Each scene shows the same named points in several views. A view is turned or mirrored, shifted and resized as a whole, has a little noise and may leave points out.

Scene 1
View 1
zoz: [ -4  -5  13  13   0  15  -2   0   3   2  16  -1 -14]
Gapig: [ -7 -11   7  32  -1  -2   6  15 -10 -24  33  19 -14]
dibo: [ -8   4  19   7  16  21   0  -9   9  53   5   1 -18]
guseb: [-1 -6 10 11 12 -4  6 -5 14 46  6 15  3]
kode: [-15   1  25  27  10  45  -8   5 -27 -14  40   1 -42]
Bup: [  6 -15  -1  -1 -15  24   1 -18 -16 -24  31  11   7]
tuget: [  2 -13   5  12 -15  12  -1  -1  -3 -33  25   6  -4]
fad: [  4 -14  -1   4   3  26   6 -26 -26   2  37  27   8]
vagu: [  5 -16   0  11 -19   3   3  -2  -3 -39  25  10   3]
nel: [-12   1  22  22   5  16  -4  15   7   4  14  -7 -35]
bive: [ 10 -12  -1 -12  -7  21   1 -32  -8  12  18  12  15]
ful: [  1  -5  10   1   0  18  -2 -15   4  20  13   1  -7]
View 2
fad: [ -3  -4 -24   4  -5  30   4 -18   4  -8 -19 -34  60]
tuget: [ 21  -3 -15   8  27  24   3 -11  10   5  -3 -23 -24]
guseb: [ 19  52   0   4 -26 -12 -38 -17 -35  -5  24  24  38]
dibo: [ -2  14  26   9 -16 -13 -65  -6 -47   0 -10  52  45]
zoz: [ 13   3  11   6  13  12 -30  -7 -17  12  -9  13  -3]
bive: [ -7  19 -23  12  -1 -10 -12 -31  -1 -29  12 -15  46]
Gapig: [ 39   2   0  -9  10  50   1   7  -3  39 -22 -20 -17]
Bup: [  0  -7 -26  10  22  12   7 -25  15 -15  -2 -38  15]
kode: [  1 -48  19   8  33  35 -22   5  -7  27 -55   7 -18]
vagu: [ 29  12 -21   2  29  26  12 -10  11  11   7 -36 -26]
View 3
kode: [-13  34  24  -3  -8  26  25  48  18  -2 -31  -6  13]
guseb: [ -5  27  17   5   2   2 -42  18 -40   4  -5  46 -35]
Bup: [ -2 -20  15 -25 -11  39 -23  22  -6 -28 -17  -8  10]
tuget: [ -4   5  -3  -8 -14  32 -15  32   1 -32 -16  -5  24]
ful: [ 15  11  20  -7   5  18 -26  31 -20   7  -8  22 -10]
bive: [ 15 -19  24 -26   2  31 -44  16 -27  -8 -10  15 -14]
fad: [-16 -21  33 -27 -12  38 -18  15 -12 -22 -24   0 -23]
vagu: [-12  -4 -11  -7 -20  29 -23  27   0 -42 -14  -3  24]
nel: [  0  49   9  11   1  11   2  46   1   8 -19  16  10]
Gapig: [-37  26  -1   7 -22  20  -2  29   4 -35 -24   1   9]
dibo: [ 12  35  33   1  12   4 -21  34 -29  27 -12  39 -33]
View 4
bive: [-16   4  17 -17 -21   6 -33   9 -16  24  -3   3  -4]
Gapig: [ -6 -17 -42   8   4 -15 -13  11  17   3   8 -16 -13]
ful: [ 12  19 -12 -10  -7  -8 -29  12  -3   3  17   7  21]
zoz: [  8   3 -21  -4  -2  -1 -19  15  -1   2  10   2   9]
nel: [ 22  10 -38   0   7  -5 -14  17   4  -7  24   8  22]
guseb: [ 12  23  -3 -20 -15 -27 -61  10   2   6   1  -9  22]
kode: [  1   2 -43   7   6   5   9  14  12  -1  40  14   2]
Bup: [-23 -15  -1  -3  -9  13 -10  11  -9  21   4   2 -19]
dibo: [ 17  38  -3 -20 -12 -15 -43  14  -2   1  27  11  34]
fad: [-34   3   4 -12 -18  -5 -19   6   6  26  15  -2 -20]
vagu: [-10 -31 -24   6   0   6 -11  16  -7  11 -13 -12 -19]

In a view up to two points have been moved. Name them for each view, in the order of its rows, or write none.
view 1: kode
view 2: guseb
view 3: none
view 4: ful
